A landscape with many peaks, sampled at points; each row gives a point and its height.
A climber steps from a point to the highest of its 3 nearest points, and stops where none of them is higher. Distance is the straight distance between rows; heights are no part of it.
loga height 167: [-10 -30  -9 -75  45 -10  24  -7  16  -5 -26   5 -39  24  14  17  20  -7
  13 -24 -58  17  -4 -17 -50 -17  -8]
fiv height 349: [-25 -16 -35 -27  44  -1   8  -2  35  12 -30  -8 -23  28 -26  20  43 -17
 -10   0 -41 -10 -19 -20 -29  -6   7]
Mefoz height 472: [ 22  36  12  -3 -12   1 -25  24  -4   2  19  18  15 -21 -13 -49   2  -1
 -10  30  25  20  23  53 -16 -15  -6]
Viba height 361: [-35  10 -32  27  20   2  -5 -24  27   7 -14 -31  -7  36 -34  50  34 -40
 -14   8  15 -30 -51 -50  13 -19  44]
Lanur height 664: [ -4 -11   1  43 -26   8  16 -26 -17  18   0 -28  16   2  14  40 -21  11
   1  -3   1 -35 -11 -22  46  28  -3]
Kunam height 319: [  6  17  24  25 -14   5   5  -6 -24  -3  24  -1  22 -34  10 -17 -11  22
  -1  25   6 -32  40  17  11  15 -20]
retu height 360: [  9  -7  14  -5   2  -1   2 -10   9 -10   0   2   3   7   9  -9 -10   6
   8 -10   2   4  -9   8   2  11   0]
Til height 468: [ 34  23   5   1 -28  -1  -6  -3 -26   4  26  -4  30 -13  13 -20 -28   0
   5  13  32   6  40  35  20   3   1]
topal height 716: [-17 -21 -16 -11  55  -1  41 -18  28  42 -46  -7 -38  16   1  54  37  11
 -15  -4 -73 -29 -20 -38 -11   8  -2]
viz height 588: [-33   4 -10 -10   4 -15 -10 -18  12 -25  24 -11 -20   4 -58  -3  32 -18
 -10   7  24 -12  39 -11  -7  15  17]
povod height 404: [ 25  31   1   9  20   6 -37  17  37  18 -13  22  29   3  -4 -31   9  -1
   1  17  28  34 -20  34 -15 -18  15]
Sav height 100: [-24 -45 -38 -50   8 -22  20  28  -6 -13 -15  11 -38   1 -42 -19  28  -2
  -1  -6 -60  -2  17 -10 -31  -6 -35]
giz height 3: [-18 -24  16 -49  41 -11  26 -30  12 -12  -4  23 -40 -29  21  15  16  24
  16  12 -35 -19  36 -32 -15  23  -8]
Zime height 415: [ 36  13  44  76   8  51  20   9  -6  37  -5  27  -2 -39  68  52 -27  46
  -5  -7  -1  -1 -17  -3  34  26 -16]
Labu height 653: [ -7  27  -2  13  35   8 -33  -8  44   5  -9   8   7  10 -16   8  27 -19
  -3  22  33  12 -21  -5  -9 -13  30]
rozud height 447: [-27  29 -25  44  21   0 -28  -2  36  12  -8 -17  15  23 -40  25  29 -22
 -21  26  19 -15 -48 -11   8 -19  31]
gosak height 487: [-11  23 -11  17 -54 -12 -11  19 -34  -2  42 -13  25 -15 -54 -31   1 -15
 -21  28  33 -10  59  34  17  -4  -1]
dun height 370: [-23 -11 -16 -53  28 -11   7 -10  20 -22  -2  11 -32   9 -30  -7  25 -25
  16  -3  -4  18  37 -14 -41  -8  11]
gavum height 544: [ -2  -4   6  12 -31  -1  13 -29 -23  -2  18 -21   9   2  -1  10 -14  -2
  14  -7  16 -21  14 -13  32  14  -4]
nava height 451: [ 48  18  55  42   5  37  15 -16  -2  31   5  17  10 -25  69  38 -41  27
  15 -10  21   7   6 -10  28  23   4]
Raz height 137: [-11 -43 -35 -53  28 -12  27  26  -9   6 -27   0 -36  12 -22 -10  36   5
 -11 -14 -88 -11  -9  -7 -40   3 -41]
Vude height 246: [ 14  -1   0  18  26  -1  -4  26   7  26 -14  18   8  -8   8 -33  22  26
 -17   8 -43  -5 -22  30 -15   6 -24]
kegez height 266: [ 29  22  -9 -14 -38  -6 -25  14  -9   6  12  -4  33   8 -12 -33 -19 -15
   4  -7  41  41   5  50   1 -21   6]
rig height 303: [ -6 -10  -7 -13  34  -3   8  11  14   8 -21   6 -18  -7   0  -4  30  10
 -11  -1 -41 -10 -18  -3 -16  16 -11]
Bage height 465: [ -3  15  -1  19  25   1 -24   3  29   9  -8   4   6  -3 -16  -9  27   0
 -13  11   2 -15 -19   8 -15  -6   9]
firu height 230: [ -4 -37  -9 -37  18 -10   5  24  -6  -1 -18  17 -25  -1  16 -22  -2  15
   6 -11 -55  -5 -11   0 -32   6 -40]
luno height 274: [ -3  -2  12  -3  67  18  24  -4  28  22 -30  21 -28   0  41  38  20  24
  -2   8 -49 -16 -12 -19 -15  18   6]
Pifut height 457: [-10 -15   3  13  28  12  23  -8  13  10 -23  -8 -20  -2  28  30   6  16
  -6  -5 -39 -22 -22 -29   5  22   4]
pevug height 228: [-23 -35 -19 -51 -15 -27  13   2 -15 -25   8  -3 -23   0 -37  -9   8 -13
   3 -19 -16  -6  22 -11  -9  12 -10]
Vup height 617: [-16  17 -18  30 -11 -10 -24  11   1  -3  11 -11   4   1 -65 -23  35 -19
 -24  14  18  -3   1  14   4   5   7]
Rovu height 482: [ 40  32  -5  48 -26  23 -27 -32  -8  12  10 -32  30  -5  10  43 -17  -9
   3  23  55 -21  -4 -11  37  -3  37]
mok height 225: [  3  -9  39   1  17   8  15 -30  18  -6   1   9 -14 -14  36  27 -17  24
  20   1  11   0  18 -30  12  25   5]
Gim height 414: [ 17  13   7 -23  -3  -8 -26  33   0 -17  10  36  10 -17 -14 -62  -5  -1
   0  12  25  54  26  51 -20 -23 -20]
kis height 365: [  3   3   3  15 -21  -5   4  17 -30   7  14  -1  12 -27   4 -29  -6  20
  -5  16  -9 -21   5  31  11  17 -37]
lami height 493: [-22 -19  -2  12  -2  11  24 -50  12   4 -11 -36 -25   6  32  70 -15  -8
  13 -15   4 -20 -15 -57  32  23  34]
keze height 551: [ 31  36 -24  48 -39   7 -29  12  -6  20  -4 -24  47  26 -25   1 -12 -20
 -19   2  36  10 -45  26  17 -25  24]
ton height 343: [ 29  20  21 -32 -47   0   3   1 -59  -5  38   1  27 -38  36 -32 -47   6
   9  12  34  -1  61  35   6   4 -25]
nifof height 530: [  5  12 -15  17 -39 -10 -13   6 -12  -1   8 -17  21  13 -32 -29  -3 -10
 -13  -6  13   0   2  30  18  -2  -1]
gos height 511: [-21 -12 -30 -14  32   4  10 -12  25   6 -46 -10 -14  52  12  33  14 -30
  -7 -29 -30   3 -59 -10 -17 -32  37]
rut height 106: [-19 -42   7 -79  17 -25  16   1 -18 -42  10  27 -47 -28   3  -3   5  11
  22   1 -29 -13  46 -20 -43  12 -28]
zor height 765: [  4   6  -3 -38 -31 -13 -10  -9  -8 -34  25   5   9  -4 -30 -31  -9 -22
  21  -4  64  35  53  14  -3  -9  23]
bal height 185: [ -8 -18  37   7  21  -4  34   1  -7   7   4  18 -21 -44  41  11 -20  38
   5   2 -29 -45  25 -21  15  35 -34]
sem height 317: [-39   3 -24   8  19  -4   0 -20  23   6  -6 -19 -10  20 -43  33  40 -17
 -16  11  -4 -36  -6 -43  -1  13  19]
Gur height 654: [ 43  53   9  36  -2  24 -47 -10  20  23  -5 -12  52  11  14  18 -22  -9
  -4  18  58  16 -31   9  18 -18  52]
Doli height 344: [-22   1 -21  45  15  -1  -4 -12  23  17 -20 -23  -2   8 -21  52  24  -6
 -19  12 -15 -42 -43 -44  15   9  18]
Dadul height 442: [ -8   4  -6 -31  -7  -7 -23  33   1 -19  13  41 -11 -13 -38 -60  23 -11
   7   6  22  68  46  34 -38 -35  -3]
vor height 721: [-16 -26   7 -24 -37 -18  26  11 -51 -25  32  -6  -5 -28  18 -18 -22  21
   5   1 -12 -32  27   3   7  17 -41]
silu height 575: [ -1  -4 -25  32 -38  -7 -11 -35  -4  -2   3 -40  17  34 -28  31  -2 -28
  -9 -10  31 -19 -26 -26  31  -6  26]
Tem height 574: [ 30  13  13  30 -10  18  -4  -5   0  16  -7  -9  28  -1  22  11 -23  14
  -3   1   9  -3 -22   5  25  11   4]
vire height 149: [ -1  -4   6 -34  71  10   5   4  43   6 -22  20 -19  11  27  15  25  16
   5   6 -40   2  -1 -10 -46  -1   6]
Sazu height 334: [ 55   6  41   8   6  17   2  12   0  17 -10  36  19  -1  73 -13 -33  27
  21  -8 -11  33 -22  15   3   2 -15]
ginem height 423: [-11 -17 -13  13  19  -5  14 -20   6  17 -19 -23 -25   7 -22  30  25   5
 -19   0 -34 -33 -24 -32  10  20  -4]
pas height 233: [ -5 -20  14 -46 -16 -19  13 -18 -19 -29  19   4  -5 -16  14  -8 -18   8
  25  -9  15   3  30 -19  -3  11  -8]
Nata height 330: [ -3 -17  -7 -24  57  17  34  -5  33  20 -59  -9 -32  45  38  46   8  -1
   1 -27 -70   7 -45 -34 -24 -12  12]
Rad height 492: [-39 -12 -11 -49  21 -16 -16   7  13 -30  21  22 -24  -3 -57 -25  46 -31
   3  11  15  28  61  -8 -42 -13   9]
biveb height 473: [ -4 -20  -3 -13   4  -9  15 -10   7  -9 -11  -7 -11  29   9   7 -14  -6
   5 -30 -20   7 -32 -16  -6  -3  -1]
mamo height 152: [ -4 -37   5 -66 -12 -19  15   8 -28 -33   9  11 -25  -4  11 -21 -16   5
  20 -27 -13  12  21 -10 -19   3 -30]
sava height 182: [-16 -51 -22 -39 -48 -34  35   2 -38 -33   2 -29 -23  20 -25 -13 -12 -18
  11 -48 -20 -10   6 -31  10   5 -18]
vular height 603: [-29 -12 -34  -7 -40 -22 -20  52 -12   1   4  16 -23  10 -83 -52  38 -34
 -17  -5  -9  47  22  28 -10 -27  -3]
fisap height 543: [-19 -12 -40   2 -35 -11 -12  23 -10  -9  -5  -7  -9  39 -64 -24  18 -38
  -4 -25  10  37 -21  22   2 -37   8]
Tos height 373: [-10  -7  38 -40  11 -15  16   5 -27 -29  21  26  -4 -56  38 -25 -20  30
   9  17  -4 -30  56   2 -14  22 -42]
panu height 201: [ 17 -13  38 -11  24  14  16   3   1   0  -2  35  -5 -32  57  -7 -23  42
   9 -11 -22  -3   2 -10   1  14 -21]
kap height 630: [-33  -1 -30 -15  14  -8 -17 -10  26 -18 -14  -5 -12  45 -48  12  30 -48
   3 -11  29  26 -19  -5 -24 -29  50]
tis height 205: [  0   2  30 -16  15   5  -5  -1  -4 -10  20  15  -2 -33  27 -25 -11  16
  11  25   0 -13  40   6 -10  13 -21]
loke height 336: [ -6   8   2  -3  -7  -3 -10   2   0 -13  15   4   4  -6 -22  -7  12   1
   0  10  18   1  13   8 -10   7   0]
vata height 425: [ 20   6   1  -7 -45 -11   3  28 -44   5  22   4  29 -14   4 -49 -29   7
  -9   8   3   2  21  49   0   1 -48]
Mes height 480: [ 29  35  25  23  12  28 -26 -23  30   7  -9   7  20   8  35  24 -19   4
  14   6  38  23 -18   1   8   5  44]
butod height 485: [  3   8   6  73   0  29  10 -18  -2  26 -10 -14   1 -11  25  38 -10  20
 -18  13  -7 -43 -22 -24  43  29  -3]
Bor height 298: [  6 -28   5   5 -15   1  13  39 -16  10  -7   5   7   4  22 -26 -31  25
  -3 -23 -53  -8 -45  21   4   8 -48]
Vobuk height 251: [ -1  39  11  21  23   5 -22 -16  18   4  19  17  16 -12 -20 -12  13  -2
  -4  30  37 -12  22  12   6   5  25]
zit height 554: [-22   7  -2 -14  29  -4   1 -29  38 -16   4  -2 -22   9 -18  29  25 -24
  12   9  21  -1   6 -33  -9   7  53]
deku height 732: [ 35  27  11  79 -14  44 -11 -22 -11  37   6 -16  29 -16  41  58 -25  15
  -3  22  23 -13 -20 -17  44   9  31]
masef height 177: [  7 -32 -17 -45 -35 -20  -2  32 -21 -25  -4   2 -11  17 -10 -45  -8  -7
  16 -32 -14  39  -7  24 -12 -21 -34]
sodub height 573: [ 16 -15   9  54 -14  20  12   7 -20  26   3  -4  11 -25  31  12 -17  33
 -10   5 -24 -21 -20   2  33  28 -25]
Keza height 394: [ 22  37  25   3 -22  -5  -6  -7 -38   8  33  -2  26 -52  25 -31 -34  11
  -1  40  30 -19  65  42   8   6 -14]
fip height 355: [ -1  -7   0 -27  32   0  -2  14  19  -5 -17  23 -11   0   7 -17  22   9
   4  -6 -27  16  -6  20 -34  -2 -20]
figi height 241: [-10 -18 -17 -61  54 -13   3  -1  23 -10 -13   9 -33   6  -7  12  36 -12
  12 -10 -44  10   4 -11 -50  -1  -4]
nik height 328: [ -8 -30   6 -19  -4  -5  24 -18  -7 -14   7  -7 -18 -11  18  15  -8  11
   9 -12 -13 -16   7 -26  17  28 -11]
Medu height 268: [ 15 -16  17  37   5  33  37 -18  15  23  -7   2 -23   3  58  63 -25  27
   8 -21 -16 -13 -34 -41  29  24   9]
Rebol height 199: [-22 -23   2 -55   4 -12  15  -2 -11 -42  17  12 -28 -16 -21 -20  13  -4
  13   4  -8  -3  50 -12 -28  16 -13]
Vufim height 526: [  9   5 -20  -5 -79 -18  -4   1 -53  -5  35 -26  25   1 -24 -28 -17 -21
  -2  -5  33  -1  54  22  26  -1 -10]
Risik height 702: [-13  -2 -13  19 -23 -12   2  -6  -7  -4  14 -18  11  -6 -41  -7  22  -5
 -17  16  11 -29  15  -7  25  12  -2]
Mumil height 708: [ 10   5   1  48   4  15  -3  11  -3  20 -12  -3  22  -2   9  -2   2  12
 -17   1 -17 -19 -32   5  21   6 -12]
Sib height 403: [ 16 -13   5 -38  -4 -12   1  -3  -1 -30  -2  20  -3  14  20 -21 -19   3
  18 -24  12  36  10  12 -23 -17  -9]
Poki height 105: [  2 -49  -5 -79  29 -16  21  -7   0 -25 -23  14 -32  19  39   3 -15   0
  30 -48 -45  25  -3 -28 -39 -11 -13]
Zofez height 639: [  3   5  59 -12   3  -7  19  14 -50 -12  31  30  15 -75  61 -34 -45  36
   5  29   5 -36  55  17   0   1 -59]
mure height 256: [  8   8  47  29  30  20  11  -7  13  12   0  26  -5 -38  49  19 -20  40
  -2   8 -13 -25  13  -1  20  30 -17]
nov height 288: [-17 -17 -14 -42   7 -13 -10  20  12 -29   5  11 -29   7 -35 -25  21  -7
  11  -5 -10  13  24   7 -28  -5  -6]
diz height 608: [ 19  -1  17 -36 -54 -10   0 -16 -39 -21  36 -11  10  -8  -4 -21 -29  -9
  18  -1  45   5  55   4  21   1  -4]
bavut height 525: [  9 -18  -5 -11  -6  -4  -4   0   4 -16 -19  -1   2  29   7 -14  -5 -11
  18 -26 -14  36 -28   9 -13 -12   1]
sas height 663: [ 11  21   1   5  -2   3 -31 -30  10  -4   4  -3  21  21  -5   8 -10 -17
   6   3  47  17 -10  -1  12 -14  36]
tene height 552: [ -9   7 -19  -4 -19 -11 -26  10  11 -15 -15   7   8  37 -38 -13  12 -44
   2 -14  41  63 -18  26 -16 -36  28]
Tisep height 570: [ 19   2  -5  53   5  20  -5   9  14  26 -29 -12  13  27  26  24 -14   3
 -12 -12 -19   9 -86   4  16 -13  14]
Rilo height 578: [-15  -2 -30   8  -9  -6 -15  19  15  -1  -6 -17   3  22 -35 -16  18 -18
 -12  -7   1   7 -25  13  -6  -7  11]
vuguz height 320: [  4  -3  19  21 -19  -2  16  29 -40  13   8   6  22 -34  25 -31 -21  31
 -14  10 -34 -28  15  32  10  14 -62]
Petup height 406: [ 42  26  32  48  22  38  -6  -2  15  25 -13  15  16   0  60  34 -30  29
   6 -11  12  21 -34  -9  13   5  20]
Bulo height 476: [ 22 -12  14  32 -16  13  14   0  -9  13  -4 -17   9   6  35  21 -36  18
   5 -34 -17   0 -41  -7  24  16  -4]
Rupi height 666: [-19 -24 -16  18  20  10  28 -24  15  18 -24 -19 -28  14  10  55   1   2
  -9 -18 -36 -31 -46 -42  17  12  14]
tezi height 470: [  6  -3  26 -19 -39 -11  23  26 -55 -13  32   5  13 -40  35 -43 -40  23
   9  14  -1 -28  41  24  -3   8 -53]
Guves height 180: [ 12  23  37  73  32  22   8 -16   7  31   1  11  -4 -48  39  40  -5  37
  -4  32  10 -33  11 -21  35  32   3]
luf height 506: [ 30  23  38  49  -3  31  -1 -24  -4  23  15   7  20 -27  50  29 -27  28
   9  10  31   1  13  -1  34  20  12]
volif height 93: [-11 -35  -9 -80  -6 -24   7   0  -6 -50   8   8 -31   5  -6 -19   0 -22
  26 -26   4  42  30  -9 -26 -18  -9]
tet height 271: [ 26 -24  17 -49  12  -7  13  33 -10 -23 -12  34 -10   0  45 -35 -22  22
  26 -32 -24  33  -6  13 -26 -14 -45]
vali height 372: [-34  10 -43   5  38  -7 -15  18  41  23 -27 -10 -23  43 -58  21  64 -32
 -27   6 -16 -14 -36 -16 -34 -24  24]
kop height 395: [ 25 -24  -4 -21 -52  -6  19  51 -52  -9  -2   1  21   8  24 -51 -40   8
   5 -30 -26  22 -13  46   3  -7 -62]
nuzur height 594: [-31  -5 -30 -11  -5 -16 -14  15  13  -8  13  -4 -22  16 -71 -10  47 -33
  -8  -1  16  17  32   0 -22  -9  18]
fuf height 549: [  0  -4 -31  -7 -64 -19  -6  22 -23 -10  14 -16  10  24 -54 -35  -3 -31
  -2 -13  27  47   5  36  16 -32   6]
fale height 577: [-46   0 -45  -6  18   7  -4  -2  21  -2 -30 -12 -20  68 -33  32  32 -54
  -5 -19   1  15 -49  -8 -23 -51  48]
vaga height 494: [ 19   9 -26  45 -66   8 -12 -15 -32  14  18 -44  47   7 -18  11 -13 -18
 -12   6  28 -20   5  19  40  -3  14]
mebu height 94: [-23 -18 -22  -1  -2 -10   5  11 -13  -9  -2  -2 -12  -2 -54 -21  27   8
 -19   0 -38 -16  -2  10  -7  10 -33]
Vaseg height 300: [  1   2   9 -22 -10  -6   1 -36   5 -30  18  -5   0  -5  -8  10  -7 -14
  25  -4  39   3  30 -16   8   5  22]
Duk height 495: [ -5  18  -8  21  -3   4 -19 -37  26   1   6 -22  25  10 -22  34  13 -15
  -6  17  34 -23  -9 -31  18  10  32]
supiz height 558: [  7  37  -1  -6 -30 -11 -21  16 -28  -5  38  23  33 -36 -26 -55  -6  -9
 -12  30  40  13  63  46  -6  -8  -9]
koluf height 537: [ -2  25 -12  20   4  -6 -33  17  15  12  12  18  17  -3 -46 -33  31 -12
 -16  21  23  19  12  35 -14  -4  10]
Lasig height 698: [-22 -14 -23  -9 -10 -10 -10 -13   7 -12  -4 -23  -8  39 -31  10  11 -42
   2 -32  22   8 -17  -7   0 -11  32]
mav height 200: [ 34 -11  39 -46  -4  -9  -2  32 -12 -15   4  43  19 -29  61 -44 -45  26
  13  -7   1  37   8  31 -26 -17 -47]
zibuv height 417: [-10  51   9  32  27  21 -34 -35  45   4  -1 -12  15   7  -4  44   8 -13
   2  29  57  -4 -13 -30  10  -8  66]
poso height 450: [-26  35 -15   9  45   8 -29  -7  41  -1 -33  -6  12  52  -1  28   4 -42
  -1   3  34  29 -54  -6 -19 -46  64]
tiko height 643: [-33 -16 -22  -2 -42 -24  13 -12 -16 -11  21 -35  -9   7 -62   2  22 -17
 -11  -6  10 -27  19 -19  21  12   3]
Seb height 389: [  5  35   8  70  12  21 -13 -11  17  21  -1  -7  27 -13   5  19  13   7
  -8  32  22 -21 -19  -8  20  12  16]
buv height 561: [ 16  -7   4  37 -43  17   2  -6 -32  19  15 -32  27   3  17  11 -25   4
  -3 -11   5 -14  -7   9  42  12 -13]
muma height 644: [-19 -22 -12 -41 -40 -24   8 -22 -27 -49  26 -16 -10   8 -42 -21  -7 -32
  13 -17  31  14  41 -18  -3  -6  18]
zub height 576: [-30 -14 -27 -14 -58 -29 -10  27 -28 -22  20 -18 -19  11 -75 -35  12 -34
  -5 -13  18  25  27   9   4 -24  12]
Zas height 413: [-23  -2   8  -7  34  -2  -1 -31  26  -5  -1  -6 -20 -12 -20  15  34   6
  -4  26   0 -28  18 -33   0  20   8]
godal height 283: [ 15   8  22  42  10   6   7  26  -9  28  -3  22  22 -38  40 -27  -7  35
 -13  11 -39 -27  -5  32   2  22 -42]
tofes height 433: [-10 -20 -27  -4  36  -2  14   4  24  28 -43 -11 -22  28  -7  18  33   5
 -21 -11 -65 -13 -50 -16 -21  -7  -1]
vez height 428: [  0 -20   2 -18  28   3  20   9  17  13 -26  10 -22  13  40   9  -4  21
   8 -24 -52   7 -34 -11 -10   6 -14]
Pize height 156: [ 26 -18  28 -16 -25  -5  18 -10 -31  -5   9   5   6 -15  47 -11 -45  18
  23 -18  -4  -4  10  -6  19  13 -29]
guzi height 712: [  5  58  14  64  39  12 -35 -19  31  21   6   4  24 -19  -2  23  23   4
 -14  49  52 -22   0  -8  17   5  43]
zik height 665: [-24 -20   5 -25  21  -7  19 -37  21  -2 -22 -11 -24  18   6  29   9 -13
  13  -8 -21 -14 -23 -39  -3  11  15]
nufe height 452: [ -6 -47   3 -33 -29 -19  31   4 -29 -19   5 -16 -19  -8  26  -2 -26  17
  12 -28 -33 -25  -1 -21  10  18 -36]
bazus height 466: [  5  -2  13  80  16  35  33  12 -10  44 -10  13  -5 -32  39  30 -10  45
 -23   8 -43 -43 -20 -11  36  36 -31]
lovo height 148: [-19 -11   9 -25  62  19  28 -28  39  10 -29   2 -49  -6  26  59  21  12
  11   6 -25 -15  13 -52  -1  18  13]
bab height 315: [ 31   2  12 -35 -25  -1  -5  14 -16 -10   3  10  20  -3  15 -40 -30   9
  15  -7  18  31  12  31  -4 -14 -20]
sozug height 383: [ 13  11  13 -21 -19 -14  -6  34 -26 -12  21  30  12 -33   1 -58 -11  14
  -1  16   8  15  49  53 -12  -8 -33]
Rifim height 426: [-28  14 -25  -1  55  15 -15   5  51  21 -36 -18  -5  50 -14  44  39 -23
 -14   9 -13 -11 -47 -26 -24 -31  35]
dizo height 477: [ 18   2  26  29 -25  13   3 -26 -19  13  16 -13  16 -15  34  19 -26  15
  14  -4  21 -14   2  -6  37  21  -1]
vuke height 327: [ 13 -11  17  31  18  25  23   4   7  29 -30  11 -15  14  49  41 -15  24
   4 -33 -47  11 -57 -25  12   6   6]
luraz height 405: [ 55  11  43  15 -28  31  13 -23 -40  21  28   5  16 -40  81  16 -55  29
  27  -4  20  -6  36   4  28   7 -12]
fon height 514: [-18 -28 -14  12   8  -4  37 -32   7  11 -22 -22 -37  -1   2  57  13  12
  -2  -5 -44 -52 -12 -48  27  29  -7]
mobir height 147: [ 13   5  39 -11  46   6 -10  17  18   3 -12  43  -1 -31  42 -30  -9  33
  -1   5 -27   5   3  10 -28   3 -27]
lizez height 618: [-12 -10 -17 -25 -12 -15  -7   6  10 -24  -3   0  -4  29 -25 -15  13 -35
   6 -18   5  34  -9   8 -21 -20  14]
levor height 254: [ 18  10  31  45  45  22  11  28  12  39 -24  38   2 -22  55  -3  -3  48
 -18   1 -60  -5 -36  10  -8  19 -27]
feka height 345: [-31  14  -7  23  27  13 -15 -44  42  -9  -9 -32  -2  27  -4  71  11 -20
   7  13  42 -18 -18 -55  12  -9  60]
Daga height 642: [ -2 -15  11 -38  45   5  24 -13  27  -4 -25  10 -26  14  37  30 -11  11
  30 -25 -32  15 -16 -24 -22   0   3]
fugo height 571: [ 20  25  -3  57  -4   0 -20  16  -3  20  12   1  38 -11 -17 -15   1   9
 -18  33  11 -11  -8  26   9  11  -6]
Zezen height 391: [ 48  28  25   9 -20  14 -23 -23  -8  10  15  -8  35 -11  25   8 -32  11
  15  16  47   7  16  16  22  -7  19]
ter height 462: [ -5  -7   1  39  -3  -4  17  -1 -12  12   8 -14   2 -27   4  -4   8  23
 -16   8 -35 -48  -3  -6  27  32 -28]
vebig height 324: [  1   2  -1   0  42   9   4   5  32  12 -32   8  -6  17  30  23  17   9
   0  -7 -23   3 -39 -10 -10  -4  19]
rovug height 503: [ -1  -4 -18 -34 -34 -19 -22  20 -12 -25  12  10  -8  12 -52 -47   8 -31
   1 -12  38  69  26  22  -9 -39   7]
Sugu height 629: [-10  10 -27  24 -20  -1 -23  -4   3  -2   2 -19  16  21 -46   3  10 -36
 -14  -5  36   9 -19  -5  11 -10  28]
bif height 364: [-11  12  11  14 -51 -21  20  29 -74  10  30 -13  19 -40   2 -42 -21   9
 -19  21  -7 -41  36  39  10  11 -65]
sukeb height 534: [-17 -33 -33 -33 -10 -16  12  -5  -1 -23 -10 -13 -15  42 -31   0  10 -22
   5 -36 -25  13 -32  -5  -5 -25   7]
zarem height 475: [ 31  54  -2  42 -21  12 -30 -11   6  20  16 -12  46 -17   4  14  -7  -2
 -18  37  49   2   3  19  23  -9  38]
Tedar height 646: [-25  -3 -25 -16   7  -5 -28  29  17  -2   8  23 -25  11 -63 -29  48 -37
 -10   6  13  55  25  25 -32 -37  16]
mazub height 521: [  8  -8 -16   0  -8  -5 -10  26   2  -3  -8  -5  12  20 -23 -38   1  10
  -9 -19 -20  21 -25  27  -5 -11 -20]
folo height 488: [  5 -21 -15  -7 -65 -19   0  21 -48 -15  16 -12  15  -1 -19 -37 -16  -8
  -4 -16  -4   7  -4  24  10 -11 -35]
tuso height 346: [ 23  26  22  -7 -33   3 -14 -37  -8  -3  28  -5  25  -5   9   8 -30  -3
  21   3  54   6  27   8  22   9  32]
Dima height 432: [ -2  -6   5 -31  28   0  -9 -10  31 -11 -18   9 -10  29  11  -4   4 -14
  21 -18   1  43 -17   1 -28 -22  17]
tum height 367: [ -1   3 -20   0 -36 -10 -15  35  -7  -3   9  11  14   1 -34 -60  11 -11
  -7   5  12  35   9  55  -5 -27 -19]
Dano height 362: [ 19  50 -11  51  25   7 -49  26  35  22 -36   8  39  14 -18   0  19  -1
 -30  24  28  22 -55  33 -11 -25  29]
soz height 625: [-16   7  -2  -6  -2  -5 -11 -37  20 -20   1 -22   3  19 -30  26   1 -37
  15   3  47   6   1 -24  -1  -8  52]
vikag height 313: [ 22  43 -19  94 -30  24 -31  -8 -13  30  21 -31  40 -14 -16  17   3  -2
 -33  48  31 -53   6  11  33   6  10]
Febul height 138: [ -1 -24   0 -45  28 -11   6  29  -4 -17   0  33 -19 -25   9 -35   3  20
   3  -2 -47  -2  17   9 -46   2 -38]
bamuf height 645: [ -2  28  24  33  40  15 -19 -19  28   7   2   9  11  -4  16  25   4  19
   3  25  27  -7   0 -17  12  18  30]
ludo height 412: [-14   2  -6 -22  61  14  15 -16  53  15 -44  -2 -19  37  39  46  16  -9
   6 -19 -28  15 -29 -28 -31 -19  27]
Nav height 548: [-11 -12  -2 -15 -46 -22  14   9 -48 -21  29 -15   4  -3 -22 -23  -8   7
  -3   4  -3 -16  29   5  15   9 -36]
tirep height 248: [-16 -30  14 -54 -19 -23  25 -24 -24 -36  23  -8 -24 -18   9  -1 -20   3
  21 -15   6 -25  40 -31   5  18 -23]
kol height 474: [-19 -39  -5 -24 -31 -24  30  29 -56 -19  12   3 -17 -29   9 -21 -20  28
  -2  -6 -50 -39  13   8   4  17 -70]
Bod height 560: [ 20  41   9  17 -19   2 -22 -12 -12   8  34   4  36 -22 -21 -18  -7 -11
  -4  33  53  -6  53  33  -4   6  17]
Nur height 453: [ 19  10   9 -14  14  -4 -21  24  17  -7  -3  24   6   6  -1 -35   4  12
   1   4  -1  29  -8  38 -20  -4  -8]
nis height 651: [ 14  36  -2 -14 -39   0 -15  -2 -17  -9  36   9  23 -14 -32 -36 -11 -19
   3  22  61  29  67  33  -2  -7  20]
fomog height 701: [-10 -27  -8  10  26  17  56 -21  17  30 -47 -14 -42  26  28  78   2  -6
  -6 -28 -63 -20 -58 -56  16   5  10]
bug height 219: [ -7 -19  -7 -37  -9 -16  -6  49 -11 -26   1  25 -14 -14 -19 -53   5   5
  -4  -5 -23  33  13  27 -38 -22 -34]
Bugum height 363: [ 35  -7  34  15  23  27  20  15  11  19 -21  16  -4   6  65  23 -31  26
  16 -31 -30  29 -46 -14   8  -1   9]
dat height 652: [-14   8  13 -31  16 -19 -11  28   0 -26  20  31  -7 -27 -32 -53  13   3
   2  24  15  31  52  28 -37  -6 -17]
tuka height 481: [-18  14 -19  54 -15  14 -23 -32  14   4   0 -34  17  23 -31  51  13 -28
 -11  24  45 -34 -40 -43  32  -8  42]
Fipov height 443: [-25  25  -5  -4  67  12 -27  -5  64  11 -24  -4 -12  25  -5  29  45 -17
 -12  13  13   0 -16 -25 -38 -17  51]
Tev height 151: [-11 -23   4 -33  -7 -11  10  15 -10 -17  13   7 -17 -14  -2 -30   3  13
   7 -13 -35  -5  11   1 -19   7 -30]
nupe height 484: [ 34  41 -30   6 -70  -6 -11  18 -53  11  34 -27  42   2 -28 -32 -23 -29
 -17  16  28  24  37  55  22 -21   1]
vev height 337: [ 16  17  36  33  42  30  12  -7  21  18  -9  19  -7 -12  53  39 -13  33
   9   5   9   9 -17 -16  11  25  21]
Fipe height 631: [-22 -18  -8   8 -35 -13  19 -22 -15 -14  11 -30  -9  -6 -33   0   7   1
 -12   2  -7 -47  11 -16  31  28 -16]
gov height 519: [-21  30 -40  31  23   8 -27  10  34   6 -28 -21   8  63 -28  34  18 -44
 -21  -2  27   9 -78  -6  -5 -49  54]

Call two points neighbours if one is among the 3 nearest of the other. Go from one point of each pair to the other, from neighbour to neighbour, staying as high as possible. Name the lowest point that can't be avoided.
Lanur, Tedar => gavum
dat, sas => Dadul
Lasig, vor => folo
Zofez, Risik => tezi
Tedar, Risik => viz

Where does a climber stop that starts at each point below?
Gim => zor
sozug => zor
vuguz => vor
rut => Tedar
pevug => Tedar
Tev => Lasig
mobir => Lasig
Febul => Lasig
figi => Tedar
Vude => Lasig
